A landscape with many valleys, sampled at points; each row gives a point and its height.
From any point a ball takes the steepest step (drop divided by distance) to one of its 2 nearest points. It stops when none of these is lower. Distance is the straight distance between rows; heights are no part of it.
Q_654: [ 25  50  34 -15 -18  -9 -36  -3  23  -5 -19   1 -38  -6   8 -43  -7 -68
  -1  32 -19]  h=1.88
Q_327: [  3 -15  18  31  22  14  30  62 -16  -6  -3  -4  27   9  14  40 -15  19
 -33  -8  -5]  h=1.04
Q_7: [ 21  -2 -11 -34 -44 -19  16 -59 -13 -22 -17   3 -39  23 -28  -4  31 -23
  13 -21  49]  h=2.31
Q_504: [  4  -5  14  12 -19  -6  11  11  -6 -17 -20   1  -3  -1  10 -12 -15  -5
 -11   5 -10]  h=2.20
Q_260: [ 20  29  13  -4  21  -8  13 -10  26  14  -5 -23 -14  34 -24   7  52 -31
  28  10  40]  h=2.66
Q_589: [-16 -26 -39 -18 -36  -7 -27  -8 -16 -32  15 -12   6  -1  18   1 -19 -15
 -24  10 -12]  h=0.94
Q_251: [ -2 -15 -39   0  34  -1  -1 -35  16  18  17 -12  13  11 -18  28  51  11
  19  14  13]  h=2.19
Q_957: [-26 -45  -4  32   6  -1   1  29 -23 -19   4   5  41 -23  30   5 -47  45
 -26 -26 -27]  h=4.01
Q_602: [ -6 -36 -52 -10 -30 -10 -12 -18 -21 -33  10 -11  12  13   3  10   2 -14
 -19   9  10]  h=1.61
Q_409: [-34  -7 -32 -34   4  12 -34 -65   7  23  19 -12   1 -45 -20 -27  25  -3
  51  17 -12]  h=1.67
Q_899: [  0  13  46  24  24   8  29  17  -3   2 -26  30  -1 -42   3 -32 -35  33
   6 -15 -22]  h=1.18
Q_265: [ 18   9   7  25  29   5  24  48   4  11   1 -27   7  35 -13  35  33 -11
  -7   4  27]  h=1.95
Q_298: [ 20  22  41  28   7   0  17  68   9 -16  -8   2   4  36  14  30  -4 -25
 -40  18 -12]  h=0.50
Q_398: [ 14   0 -16  13  33  -4  12  27  13   9  15 -32  12  41 -16  41  57 -17
  -1  12  27]  h=2.12
Q_750: [-22 -12 -35 -37  -4   1 -19 -81   6  18   5   6  -8 -36 -20 -28  21  16
  40  -3   2]  h=1.56
Q_474: [ -4   0  22  -9 -21  -5  11 -32 -13  -7 -30  25 -21 -44  -6 -48 -37  14
  22 -21  -8]  h=1.08
Q_561: [-26 -36 -71 -45 -39  -1 -33 -61 -16 -29  31 -17  -9  -2 -16   1  35 -22
   4  16   3]  h=5.27
Q_597: [ -7  16  40  16   6   8  20  -1  -2  -4 -34  35 -10 -56   0 -57 -51  28
  16 -11 -31]  h=1.07
Q_401: [ 15  -7  17   9 -14  11  37   0 -27  31   5  10 -13  20 -16  41   6  40
 -21 -60  35]  h=4.20
Q_570: [-30 -22 -51 -22   5  17 -35 -34   1   1  33 -21  17 -15  -1   2  34 -12
  17  33 -16]  h=6.02
Q_347: [ 23 -17 -36 -17 -20   1  20 -50 -22  36  18  18  -8   8  -8  31  11  40
   5 -58  24]  h=1.81
Q_868: [ 31  29  56  11 -24   3  30  51  -4 -22 -24  -2 -19  56  -9  14  20 -41
 -32   8  14]  h=3.68
Q_324: [ 27  42  23  19  21  -3   6  41  20   1  -9 -18  -6  26   8   6  26 -37
  -3  30   2]  h=4.49
Q_308: [ -1 -39 -15  -6 -34 -13  24 -39 -33 -10  -4  21  -8   9   3  11 -17  42
  -9 -63  23]  h=1.58
Q_839: [  5 -30  13 -18 -74 -12  34  -9 -33 -33 -18  12 -18  46 -18  16   6  -5
 -21 -36  42]  h=3.54
Q_56: [ -9  -5   1 -13 -28  -4  -8 -46  -7  -9 -24  14 -20 -46  -4 -49 -28   0
  16 -10  -1]  h=1.15
Q_394: [  7  34  14 -13  29 -10 -11 -48  47  45 -19   4 -16   4 -31 -35  23  -3
  68   5  21]  h=2.03
Q_151: [  2   2  56   2 -14   8  37  -6 -22  -8 -30  53  -7 -28  -5 -36 -55  46
   5 -38 -14]  h=1.26
Q_189: [ -1   0  55   0 -41   3  26   4 -16 -35 -34  39   3  -9   5 -41 -53   7
  -5 -11 -28]  h=1.60
Q_40: [ -9   9  11  35  57  10  -5  19  24  31 -13  -1  20 -49   0 -23 -18  25
  23  13 -24]  h=0.75
Q_689: [-34 -34 -61 -36 -11  22 -42 -34 -16  -8  38 -19  11 -35  10   0   8  -1
  10  29 -24]  h=6.15
Q_336: [ -3  -5  70  -2 -37  11  42  -3 -23 -29 -32  49   4  -9  -7 -41 -49  24
  -3 -33 -25]  h=1.40
Q_305: [-33  -7 -21  12  34  21 -28   6   2  20   4  -8  21 -72  16 -32 -32  15
  19  18 -29]  h=2.49
Q_190: [ -5 -23  -3  43  42  11  24  61 -15   8   9 -14  34   0  14  43  -9  38
 -19  -7   3]  h=1.51
Q_746: [ 19 -20  -2 -19 -65 -17  30 -11 -26 -37 -16   1 -31  45 -22  33  19 -22
 -14 -34  50]  h=3.43
Q_48: [-22 -15  18  -6 -51 -21 -27  28 -12 -58   1  32  25  18  37  -2 -56 -25
 -54  -9 -50]  h=2.67
Q_415: [ 30  13 -13  -7 -19   0  29 -49   3  57   2  21 -18   5 -20   8  12  32
  28 -49  22]  h=3.24
Q_966: [ 19  31  58  -7 -20   6  36 -10   1   2 -35  14 -53  19 -27 -20   7 -16
  25 -27  26]  h=6.25
Q_348: [  0 -20 -45 -16  -9  -7   3 -65 -16  20   6  19  -7 -18  -3  -5  -3  41
  10 -45  13]  h=1.21
Q_138: [  8  -5   6  26  38  10  30  31  -2  36  16 -10   8   8 -11  55  18  40
  -5 -33  25]  h=2.57
Q_725: [ -1 -18 -41   3  46   5   8  -8  17  21  26  -7  21   6  -6  37  34  33
  13   0   8]  h=2.11
Q_657: [ -4  10  45  -7 -21  -9 -33  38   9 -49  -5  39   5   2  33 -13 -59 -32
 -58  12 -51]  h=2.59
Q_258: [-25 -39 -37  -8 -54 -12 -24 -23 -32 -44   6  -3  10   0  16 -12 -32  -9
 -22  -7 -12]  h=0.26
Q_392: [-18  12   3  32  45  19 -17  33  21   9   2  -8  25 -56  23 -27 -40  12
  -2  29 -46]  h=1.84
Q_881: [-15 -43 -34   0 -15  -9  -2 -33 -31 -15   0   7  10 -23  11 -14 -23  21
  -2 -25   3]  h=1.03
Q_956: [-17 -38  22   8 -37  -7  33  39 -41 -31  -4  16  18  40   1  29 -25  30
 -30 -44   4]  h=1.55
Q_994: [ 19  18  18  41  25   2  19  77  -1  -7   1 -12  17  35  17  33   6  -7
 -34  20   3]  h=1.22
Q_493: [-14  35   9  -1  58   3 -23  -7  50  45   2 -16  12  -1 -19 -28  33  -3
  61  47   5]  h=1.54
Q_749: [-10  22  14  24  39   5   9 -19  11  37 -15  30  -7 -56  -6 -37 -42  58
  35 -30 -17]  h=1.01
Q_941: [ 19  25  13  -6  47 -12  -2  -5  36  27   1 -18  -4  41 -28   6  59 -15
  46  15  37]  h=2.45
Q_5: [  1  32  39   6 -16   6  -1  -6  16 -13 -34  21 -29 -42  -3 -68 -36 -14
  20  12 -28]  h=0.84
Q_642: [ 26  43  54   1 -25  -8  25  -1   1 -10 -40   8 -38  15 -18 -37   6 -26
  20  -4   9]  h=6.11
Q_161: [ 23   0  13 -17 -32 -11  34 -28 -13   0 -15  11 -39  22 -33  13  32  -8
   5 -41  47]  h=3.88
Q_321: [-23  11 -29 -10  39  20 -47   4  37  26  37 -38  26  -5   4   2  46 -21
  26  69 -17]  h=3.00
Q_436: [ -1  17  -2  -6  21  -8   0 -50  21  28 -11   7 -14 -29 -17 -32   3   9
  46  -8  12]  h=1.89
Q_911: [ 16  30  15 -27 -39  -8 -32 -11  10 -24 -13   3 -29   3   9 -27  -2 -62
 -13  26 -16]  h=1.59
Q_612: [-11 -12  -1  22  16   5   0  22  -4  -5  -4  -6  25 -33  20 -11 -36  18
  -4   8 -23]  h=0.57
Q_42: [  4 -20 -31  15  30   6  16  21   0  -4  14 -22  17  35 -10  50  31   2
 -16   4  28]  h=2.27
Q_621: [ -5 -28 -25  33  65   6  14  35  -2  22  16 -11  35 -16  11  47   2  53
 -14  -9  -2]  h=1.85
Q_87: [ 22  20 -12   1  -7   8  33 -42  -3  63   6  25 -13 -13  -9   1 -16  57
  28 -48  10]  h=2.84
Q_396: [-16 -51 -44  -9 -20 -17   9  -5 -30 -36  20  -2  12  31   0  42   5  26
 -27 -29  40]  h=3.60
Q_354: [-28 -21  17  21 -20  -8 -13  43 -14 -34   5  18  40 -15  43  -7 -66  17
 -39   1 -55]  h=3.40
Q_895: [ -8 -31 -66 -33 -39  -8 -22 -50 -21 -30  22 -13  -8  19 -17  11  36 -29
  -1  18  20]  h=5.05
Q_905: [ -8 -33  24  16  -8   2  35   7 -34   3  -8  33  15 -14  12  13 -50  62
 -15 -52  -6]  h=4.23
Q_477: [  5  -4  -6  22  49   8  13  11   5  21  -1 -12  14  -4  -2  24  12  18
   6   5   9]  h=2.29
Q_377: [ 12  44  25   9  11  -5  -5  -1  27  10 -23 -10 -16 -12  -4 -45   4 -31
  33  27  -1]  h=5.80
Q_655: [ -1  28  35 -38 -13  -2 -58   8  11 -27 -13  10 -41 -17  26 -21 -25 -64
 -30  23 -30]  h=2.21
Q_57: [-28   3 -47 -41  20  21 -66 -11  12  10  53 -34  12 -12  12  23  41 -30
  15  61 -38]  h=2.64
Q_440: [-15  -3  16  21   9   6  -2  10   4  -6 -14  14  14 -48  18 -40 -48  18
  -3  17 -38]  h=0.86
Q_809: [ 24  27   8  22  50  -6   5  43  36  25   8 -36   6  47 -14  24  64 -25
  22  31  32]  h=5.39
Q_414: [ -8  21   7   3  34   0 -16 -39  39  47 -10   8  -4 -34 -17 -43  -5  19
  61   5  -2]  h=2.02
Q_817: [ -8 -15 -38 -16   5  -1  -7 -41  -1   2  11  -7  -1 -18 -11  -1  22   2
   8   0  11]  h=1.37
Q_164: [-30 -28 -77 -40 -25   9 -41 -36  -9 -31  43 -26   4   9  -4  20  38 -18
  -5  38  -1]  h=5.62
Q_86: [ 26  31  61  24  -3  14  33  81   3 -17 -15  10  -1  40   6  15   0 -24
 -35   4 -12]  h=1.24
Q_77: [ 28  23  33 -15 -25  -5  38 -12   0  25 -17   6 -47  35 -38   8  40 -12
  11 -40  52]  h=4.05
Q_8: [ 26  44  18   7  35 -11   3  23  30  22   3 -33   5  53 -11  -3  61 -39
  26  40  31]  h=5.29
Q_438: [ 26  33  40   4  -5   0  34  -1  12  23 -22  -5 -32  31 -29   7  39 -16
  24 -25  39]  h=4.28
Q_769: [ 12 -17 -44 -25 -26 -10   9 -71 -18  22  12  21 -17   8 -12   9  20  27
  21 -42  30]  h=1.46
Q_378: [ 14  14  22  39  42  14  27  76   2  14  -2 -27  16  26   2  44  20   1
 -24   9  12]  h=1.68
Q_877: [-37 -18 -43 -52  -1  23 -44 -55   4  16  23 -28  -1 -41  -9 -24  32  -7
  51  37 -24]  h=1.82
Q_13: [ 16  49  24   8  22 -10 -12  11  32  15  -8 -24  -9  17  -8 -30  25 -45
  23  43   4]  h=5.46
Q_718: [ 18 -11 -27  -2  -4   3  25 -26 -15  51  24  13   0  12  -7  36  11  44
  -2 -49  27]  h=2.08
Q_776: [ 32  11  10  -9 -25   2  36 -32  -7  44  -7  18 -36  13 -20  13  14  25
  13 -61  37]  h=3.58
Q_864: [  4 -14 -55 -25 -37 -15 -13 -35  -8 -35  19 -19  -6  38 -19  21  42 -30
 -17  13  31]  h=4.71
Q_411: [ 28  37  26  -1  19  -8  24 -11  17  42 -17  -2 -21  23 -32   7  24   0
  34 -25  40]  h=4.52
Q_531: [  5  21  -2 -39 -47   2 -40 -42   7  -8 -13  -4 -43 -26  -5 -52  -9 -67
  17  23 -12]  h=0.61
Q_605: [ -8  17  15 -30 -10  -7 -59  17   7 -29  -3   3 -18 -19  34 -10 -30 -54
 -44  27 -35]  h=2.35
Q_997: [-10 -36 -59 -24   2  -5   2 -57  -2   2  30   1  -2  17  -8  30  56  28
  13 -11  22]  h=2.46
Q_658: [ 23   8 -17 -10 -29 -14  -6  14   0 -34  -2 -14 -15  48   4  23  19 -46
 -34  22  21]  h=1.78
Q_694: [ 12  29  40 -12 -43   3  -8  -9   9 -22 -28  20 -28 -13  14 -51 -29 -39
  -4  19 -29]  h=0.88
Q_31: [ -7  33   4  13  67   3 -24  23  46  39   6 -23  22   8 -10 -16  41 -14
  42  53   5]  h=1.33
Q_963: [ 11   9  -3  -6  58  -3   7  -7  38  48  25 -20  15  39 -21  40  69  17
  44  12  39]  h=2.33
Q_385: [ 19   3  -4   8 -24 -15   8  23 -11 -25  -5 -18  -8  43  -2  22  10 -30
 -28   7  17]  h=1.12
Q_179: [ -9 -20 -39 -18  11  -3  -5 -65   1  17   9   8   0 -18 -12  -4  21  18
  27  -7  13]  h=1.47
Q_660: [-33 -22 -61 -36  -4  11 -39 -33  -3  -6  45 -27  10   1  -5  22  44 -18
  10  43  -8]  h=5.89
Q_568: [ -9 -26 -37  23  66  11   0  12  11  26  34 -15  37  -1   2  45  29  42
  -2   7   4]  h=2.01
Q_610: [ 13  10  49   6 -13  13  44  28 -11   2 -24   7 -20  21 -18  13  10  -4
 -11 -27  25]  h=3.02
Q_985: [ 29   4 -22  12   1  16  38  -5  -8  66  29   7  -2  16 -18  45  19  57
  -6 -59  28]  h=2.48
Q_491: [-16 -51 -62 -17 -38 -19  -4 -32 -29 -40  17  -3   6  36  -8  28  21   5
 -18 -23  32]  h=3.31
Q_330: [ 17  34  39   7  -2  -9  11   4  18   0 -34   3 -28   1 -13 -36   5 -24
  31   5   9]  h=5.98
Q_662: [ -7  -3 -20  -4  47  -6  -4 -24  30  37  30 -12  17  18 -13  35  58  29
  36  21  25]  h=2.26
Q_92: [ -4  -1  -6  23  15   7 -21  32   6 -14   8 -11  20 -13  22   5 -18 -11
 -29  24 -27]  h=1.19
Q_669: [ -9  -7   7 -28 -57  -6 -39  -8 -12 -36  -5  12  -8 -26  33 -22 -51 -24
 -27  10 -36]  h=0.38
Q_478: [ 12  14   9 -20 -54 -15 -21 -11   0 -35 -16   1 -25  18  16 -16 -10 -54
 -25  15  -8]  h=1.27
Q_112: [ -7  -4  49 -12 -41 -15 -19  31  -3 -60  -3  45  14  19  30  -1 -55 -28
 -59  -1 -47]  h=2.44
Q_400: [  6   3  11  14   3  -5  15   7  -1  -5 -14  -7  -2  -2   1   1  -3  -5
   0  -1   7]  h=2.43
Q_536: [ 17 -24 -15 -15 -44 -11  26   0 -28 -27  -5 -15 -18  52 -25  41  35  -8
 -12 -25  57]  h=3.26
Q_595: [ -6  -5  32  16 -27   3  10  14 -15 -29 -23  21   5  -8  13 -19 -33   9
 -16  -2 -25]  h=1.90
Q_770: [-13 -47 -45   8  29   2   4  -9 -21   0  21  -5  29   1   4  33   4  38
 -21 -17  12]  h=1.25
Q_405: [  0  26  20 -22 -49  -3 -16 -40   0 -20 -31   6 -46 -26  -9 -61 -15 -46
  21  19  -8]  h=0.35
Q_482: [ 19  33  59  -5 -34   1   5  21  12 -37 -31  35 -15   2  14 -37 -28 -38
 -18  14 -30]  h=1.23
Q_784: [  0  15  15   7  12  -1  15 -32   1  30 -21  32 -22 -47  -6 -34 -40  47
  34 -38  -8]  h=1.11
Q_4: [  0 -28   9   9 -19   1  35   7 -42  13   5  14   2  12   0  39 -12  49
 -29 -63  20]  h=4.08
Q_65: [  0 -10 -54 -29 -25  -7 -19 -25   8 -36  28 -27 -10  41 -17  28  59 -44
  -8  33  25]  h=4.22
Q_675: [ -1  -1   5 -21 -58 -10 -27  -9 -12 -43  -8   4 -13   6  16 -18 -30 -40
 -27  21 -19]  h=0.85
Q_310: [  7   0  19  28  36   8  25  34  -2  25  -8  -6  -1   5  -5  36  16  21
  -8 -19  20]  h=2.42
Q_833: [  7  -6  24   8 -43 -10  25  49 -18 -37 -11  12   4  39   6  28 -13 -13
 -39  -1  -9]  h=1.10
Q_127: [ 16  -8  19  -9 -36 -10  22 -13 -22 -20 -22   5 -25  20 -18   2   9 -13
  -4 -20  29]  h=3.74
Q_945: [ -8 -32  19  15 -24   1  33  55 -35 -23   1  -8  20  45   3  44 -13  15
 -41 -18  14]  h=1.06
Q_609: [-34 -54 -35 -13 -49  -9  -7 -39 -38 -35   4   5  11 -14  23 -16 -36  15
 -10 -25  -2]  h=0.79
Q_826: [-11 -39 -14  29  -5 -11  11  45 -20 -22   8  -5  36  11  23  33 -28  26
 -38  -9  -2]  h=0.39
Q_860: [  8  16  46  28  37  10  29  38   4  17 -21  21   4 -30  -5  -9 -27  45
   8 -15 -14]  h=1.35
Q_239: [  8 -21 -34 -11 -25  -7  23 -67 -30  23   5  31 -12 -20   8  -6 -26  49
   8 -56  14]  h=1.34
Q_752: [ 19  19  69  12 -34  16  45  48  -9 -11 -23  10 -22  49 -24  15  19 -23
 -17 -16  32]  h=3.32
Q_731: [ -4  21  -1 -20   1   9 -41 -11  23  12   1 -22 -13 -29   0 -40   1 -43
  24  36 -20]  h=1.32
Q_847: [ -2  33  17  41  76   7  -6  35  31  37   0 -16  30 -32   4 -18  -3  13
  30  27 -17]  h=0.43
Q_22: [ -3 -35  -9   0 -19  -2  35  17 -32 -13   8 -17   1  39  -7  54  15  24
 -31 -36  42]  h=3.90
Q_83: [  7 -36 -44  -7 -20  -5  21   4 -21 -20  14 -17  -5  51 -23  56  43   1
 -20 -17  50]  h=2.99
Q_136: [-21 -20  18   3 -32  -7 -15  30 -15 -38  12  20  23  -5  37 -11 -57   2
 -47   5 -44]  h=3.06
Q_555: [-13   5  23 -31 -42  -1 -45  -3  -6 -24  -3  17 -16 -35  28 -39 -55 -37
 -27  17 -47]  h=0.17
Q_934: [  2  28   0 -44 -25  10 -49 -30   7   9  -3 -16 -24 -42  -3 -56  -9 -58
  29  30 -28]  h=0.87
Q_54: [ -6 -38  13  15 -14   4  36  26 -36  -3   6   1   2  34  -1  54  -3  36
 -44 -53  32]  h=4.00
Q_404: [ 24  41  10  14  30 -12 -18  25  38  15   0 -33   2  38  -4  -9  46 -47
  20  47  14]  h=5.12
Q_893: [-12 -46 -30   3 -30 -15  23  19 -35 -34  17  -6  13  43  -5  46  -2  22
 -37 -37  27]  h=3.75
Q_927: [  0  23  -9  24  55  11 -32  32  36  22  12 -27  20 -22  11 -13   1 -19
  10  48 -26]  h=1.42
Q_696: [ -7  17  13  37  45  14 -24  54  21   5   6  -4  26 -43  31 -13 -30  -6
 -21  39 -51]  h=1.28
Q_30: [-14 -10 -23   2   7   8 -14 -18   3 -12   4 -15   9 -19  -1 -14  -1  -8
   5  15  -4]  h=1.14
Q_180: [-17 -32 -36  -6  -2  -3  -5 -49 -22   3   2  13   3 -35   5  -6 -20  36
   1 -33  11]  h=1.13
Q_608: [ 21  41   5  24  42   0 -14  48  40  15   5 -27  12  33  10  11  31 -49
  -6  48  -4]  h=4.84
Q_329: [ -8  19  23  28  55   6   9   0  20  32 -19  21   6 -58  -6 -32 -38  44
  27  -9 -18]  h=0.92
Q_123: [-13 -18 -18   9   4   4 -15   1  -7  -7   5  -7  17 -35  20 -21 -28   6
  -8   9 -19]  h=0.83
Q_515: [ -5  14 -32   4  37   6 -44  17  28   6  24 -30  20  -2  13  12  15 -31
  -8  48 -22]  h=2.36
Q_101: [  0  18 -14   5  36  -4 -17  -2  29   3  23 -32  16  25 -10  10  57 -31
  25  49  11]  h=3.39
Q_158: [ 25  25  39  -9 -26  -5  33 -37   0   9 -38  25 -44  -5 -19 -26  -3   1
  27 -37  25]  h=6.35
Q_828: [ 19  51  38 -12  28 -10   6 -16  37  50 -19  -1 -24  15 -30 -35  26  -6
  64  -6  34]  h=2.47
Q_117: [-17 -44 -60 -11 -11   1 -11 -28 -13 -21  21 -21  14  -1   1  14  12   9
 -15   0  13]  h=1.72
Q_273: [-26 -35 -66   4   7  -4 -35  21 -10 -27  43 -24  38   8  20  33   0  -9
 -42  26 -16]  h=2.55
Q_413: [ -1 -16  24  29  -8  11  34  73 -13 -20  -1  -3  24  36  12  48 -10   6
 -44  -5   5]  h=0.28
Q_460: [ -6  33  10  25  62   6 -21  29  40  36   3 -30  25 -15   2 -23   9 -14
  37  46 -12]  h=0.95
Q_520: [-19  -1  23  15  11  13  -5   1   2  -2 -19  18   4 -68  15 -58 -62  25
  13   4 -43]  h=0.98
Q_497: [ 27  60  58   2 -21  -4  -7  19  25 -23 -27  23 -26   5  13 -44  -8 -50
  -7  26 -27]  h=1.62
Q_677: [ -1  -6  31  -6 -21  -4  31 -29 -20   1 -32  36 -20 -26   1 -31 -44  34
  11 -40  -4]  h=1.16
Q_102: [-13  -7 -38  16  15  12 -28  16  -2  -4  15 -16  29 -18  14   5  -9 -15
 -20  29 -28]  h=1.70
Q_388: [-15 -41  -2  -9 -41 -14  20 -27 -32 -32 -13  15  -2  -1   6   1 -26  27
 -11 -42  18]  h=1.71
Q_176: [ 17   8 -42 -21 -32 -17 -21  -4   4 -39  19 -28 -16  56   0  27  43 -60
 -27  27  27]  h=3.09
Q_636: [ 12  32  33  22  24   7 -26  59  21 -23   2   7   9  -4  37  -2 -23 -22
 -47  36 -40]  h=1.17
Q_490: [ -4 -32 -11 -14 -36 -21  13 -40 -27 -29 -17  13 -10   3   4  -4 -14   5
   0 -28  20]  h=1.80
Q_505: [ 32  39  39  11  -1  -3   9  53   9 -11 -16  -4 -16  45  10  14  22 -49
 -18  23   5]  h=4.09
Q_512: [ -2   4  34   2 -37   0   3 -24  -5 -22 -33  30 -17 -38   3 -63 -44   0
  16   3 -23]  h=0.99
Q_63: [ -4 -31 -55   7  16  -1   5  14  -8 -14  27 -26  21  31  -5  52  37   5
 -15  15  20]  h=2.50
Q_578: [ -5 -41 -65 -27 -27 -12   0 -41 -21 -26  21  -9  -3  35 -19  41  42   7
  -4 -17  39]  h=2.98
Q_565: [  1 -41 -52  -2   1  -7   9   6 -17 -16  26 -19  13  37 -12  54  42  11
 -21 -16  39]  h=2.77
Q_732: [-14  18 -17 -10  38   5 -30  -8  35  17  28 -39  25   6  -7  -1  48 -25
  28  54  -5]  h=3.20
Q_633: [-16 -45 -58  -9  14   3  -4 -32  -9  -6  24   0  25  -5  -1  19  19  32
  -7 -18  14]  h=1.43
Q_28: [-25   0  -3  13  43  21 -29  -3  19  34  -3  -5  12 -79   3 -41 -33  18
  33  14 -35]  h=2.39
Q_234: [-13 -44 -38  20  15  -2  11  32 -25 -13  21 -15  36   3  13  37 -13  40
 -26 -18  11]  h=0.93
Q_446: [ 10 -17 -14 -16 -37 -16   7 -51 -20 -14 -21  10 -22   0 -17 -18   0  -7
   7 -21  23]  h=1.91
Q_854: [  7  22  25  11  12   0  22 -17   4  19 -32  24 -17 -32  -9 -27 -24  33
  29 -30   1]  h=1.20
Q_970: [ -2 -44 -69 -23 -15 -13   5 -60 -19  -1  22   4  -5  21 -12  32  38  23
   0 -33  33]  h=2.69
Q_391: [-14  33   9 -11  46  -3 -23 -31  47  50  -1  -8  -1  -5 -23 -38  28  -5
  66  29  13]  h=1.75
Q_792: [  1  -7 -13  10  51   2   4 -13  12  31  -5   0  15 -14  -7   8  15  25
  24  -4   5]  h=2.22
Q_935: [ 11   1  50   2 -51  -7  16  41 -18 -51  -6  29  17  49  12  12 -31 -22
 -42 -10 -20]  h=1.74
Q_139: [  4  25  53   0 -26  12  -9  11  11 -16 -28  32 -13 -37  13 -70 -51 -16
  -4  27 -50]  h=0.63
Q_832: [-24   4   2  10  29  21 -35  26   5  22   5 -14  16 -73  23 -38 -46   3
   4  31 -59]  h=2.23
Q_275: [ 11   3  38  19  18  16  41  34  -8  12 -18   6   2   5  -3  21   0  28
 -11 -30   6]  h=2.60
Q_617: [ 11  46  50 -21 -23  -1 -50   6  24 -27 -16  20 -40 -14  21 -39 -22 -64
 -16  25 -36]  h=2.09
Q_17: [  7 -20  18 -12 -52 -14  34 -14 -34 -25 -23  14 -20  29 -10   4  -4   5
  -8 -32  30]  h=3.63
Q_423: [-22   1 -40 -57  -6  16 -51 -36   3  11  30 -20   1 -30   0 -15  22 -36
  39  49 -37]  h=2.07
Q_982: [  9 -33 -25 -17 -39 -11  17 -55 -42  11   4  27 -17  -1   6  11 -22  51
  -3 -70  17]  h=1.48
Q_729: [-16  10 -39 -22  30  13 -55   4  17   5  41 -35  17  -2  13  13  29 -33
   3  60 -31]  h=2.68
Q_120: [-17  30  10   0  50   6 -19 -18  36  44  -9  -1  -1 -46 -16 -50 -14   6
  62  16 -15]  h=2.15
Q_896: [  0  -8  31  -4 -50 -16  13  28 -19 -50 -12  35  12  30  14   0 -43 -21
 -48  -6 -34]  h=2.13
Q_551: [-10  24 -11   4  45  14 -53  34  30  20  27 -26  19 -24  24   0   4 -34
  -7  50 -41]  h=1.92
Q_922: [ 10  13  59  11  -4  15  48  20 -12  14 -24  20 -18  13 -20  11  -2  22
  -7 -35  16]  h=2.82
Q_157: [ 15  -2  -6 -27 -41 -16   7 -64  -9  -8 -25  11 -45  -5 -21 -21  10 -14
  22 -28  33]  h=2.04
Q_779: [ 24  29  -4  11  17  -5  27 -27  14  66   2  22 -15 -21 -17  -6 -16  55
  39 -36   3]  h=2.54
Q_382: [ 18  11  33  21 -10  24  46  14  -5  55   4   8 -12  13 -21  44  12  40
 -30 -60  33]  h=4.36
Q_304: [ -3  15  18  23  27   7 -31  59  19  -9   8   6  15 -23  45   3 -32 -14
 -41  36 -49]  h=0.41
Q_25: [-13 -39   8  29   9   0  28  27 -32  -5   0  13  36 -20  20   6 -41  66
 -22 -35 -15]  h=4.15
Q_959: [-32 -36   0  23 -17  -5   1  35 -27 -29   4   8  43 -18  40  -9 -61  34
 -31 -12 -41]  h=3.76
Q_113: [ 11  10  -9   7  36   1  11 -21  14  45  -5  13   6 -24 -12  -6  -4  40
  39 -21   2]  h=2.34
Q_843: [ 23   5  -9  11  27  10  33   8   2  61  26  -1  -3  16 -14  54  22  36
  -8 -44  30]  h=2.73
Q_780: [-26  16  -3   7  47  14 -28  -9  36  38  -3 -11   4 -61  -8 -48 -19   6
  50  27 -31]  h=2.28
Q_255: [ -7 -30   8   9 -14  -4  27  -4 -37  13  -3  22  -3  -7   9  22 -30  54
 -12 -59   9]  h=4.16
Q_964: [  6  -7  16   8 -25  -9  25  22 -18 -28  -6   2  -3  33   0  19  -2 -12
 -27  -2  13]  h=0.47
Q_412: [-16 -20 -47  -4  14   3 -37  16   0 -17  32 -25  24  -1  18  21   2 -14
 -30  31 -20]  h=2.14
Q_104: [-13 -35 -78  -5  -1  -4 -16  11  -6 -25  44 -29  33  30   3  51  34  -4
 -35  17   8]  h=3.01
Q_844: [ 19  32  36  10  15  -6  29  -6   8  39 -25  16 -24  -8 -22 -17  -5  18
  35 -26  11]  h=1.45
Q_271: [-23 -43 -85 -11 -11   4 -34   6 -17 -31  45 -20  38  11  14  33  11   2
 -38  21  -5]  h=3.07
Q_192: [-20   7 -46 -59  12  18 -78 -18   3   8  44 -26   1 -30  16   3  16 -47
  21  55 -46]  h=2.38
Q_849: [ -6 -18 -14  21   0  -2  -3  34 -10 -20   7  -9  24   5  20  16 -20   7
 -25  12 -11]  h=1.09
Q_969: [  4  29  43  39  50  14  28  47   8  20 -17  -4   6 -15   1  -6 -19  22
  13   3 -10]  h=1.69
Q_648: [ 19  46  43   3   4  -4 -18  31  22 -14 -19   9 -18  -3  14 -35 -12 -44
 -12  38 -32]  h=2.10
Q_249: [-22 -51  12  10 -31 -10  37  25 -43 -19  10  11  25  25  10  38 -29  50
 -30 -67   9]  h=1.79
Q_297: [ -2  15  35 -12 -31   6 -34   6   6 -17 -12  24 -16 -48  22 -52 -52 -27
 -11  26 -56]  h=0.40
Q_596: [-19 -26 -56 -17  18  -8 -10 -47   7   8  33  -4   7   8 -13  33  68  20
  25  10  12]  h=2.30
Q_318: [  7  18  22  22  29   2  10  38   6   0 -15  -9   8  -3   7   0  -3  -4
  -3  17  -5]  h=2.32
Q_224: [ 12  39  23  13  74  -2   1  30  47  45   1 -25  12  25  -9  -7  37  -9
  43  36  23]  h=1.53
Q_522: [ 11  48  44  14  20   2 -37  43  26 -14  -7   7 -15  -6  34 -16 -12 -38
 -28  38 -36]  h=2.05
Q_130: [  2  25  31 -24 -51   3 -20 -23   2 -21 -22  10 -33 -31   6 -58 -35 -46
  15  23 -27]  h=0.62
Q_240: [  9  27   8 -11  49  -8  -1 -16  44  47  13 -15   7  39 -24  13  65   8
  53  18  42]  h=2.37
Q_370: [  7  18  22  41  46   8  17  50  13  16  -8 -10  17  -7   6  12  -8  14
   1  11 -10]  h=2.00
Q_870: [ 11  30  21   3  26  -4  11 -27  21  28 -27   8 -17 -13 -21 -33  -1   0
  46 -17   8]  h=1.73

For each start below, name the point where the ball stops.
Q_446: Q_258
Q_28: Q_847
Q_732: Q_460
Q_161: Q_298
Q_57: Q_612
Q_271: Q_826
Q_104: Q_298
Q_565: Q_298
Q_318: Q_612
Q_843: Q_258
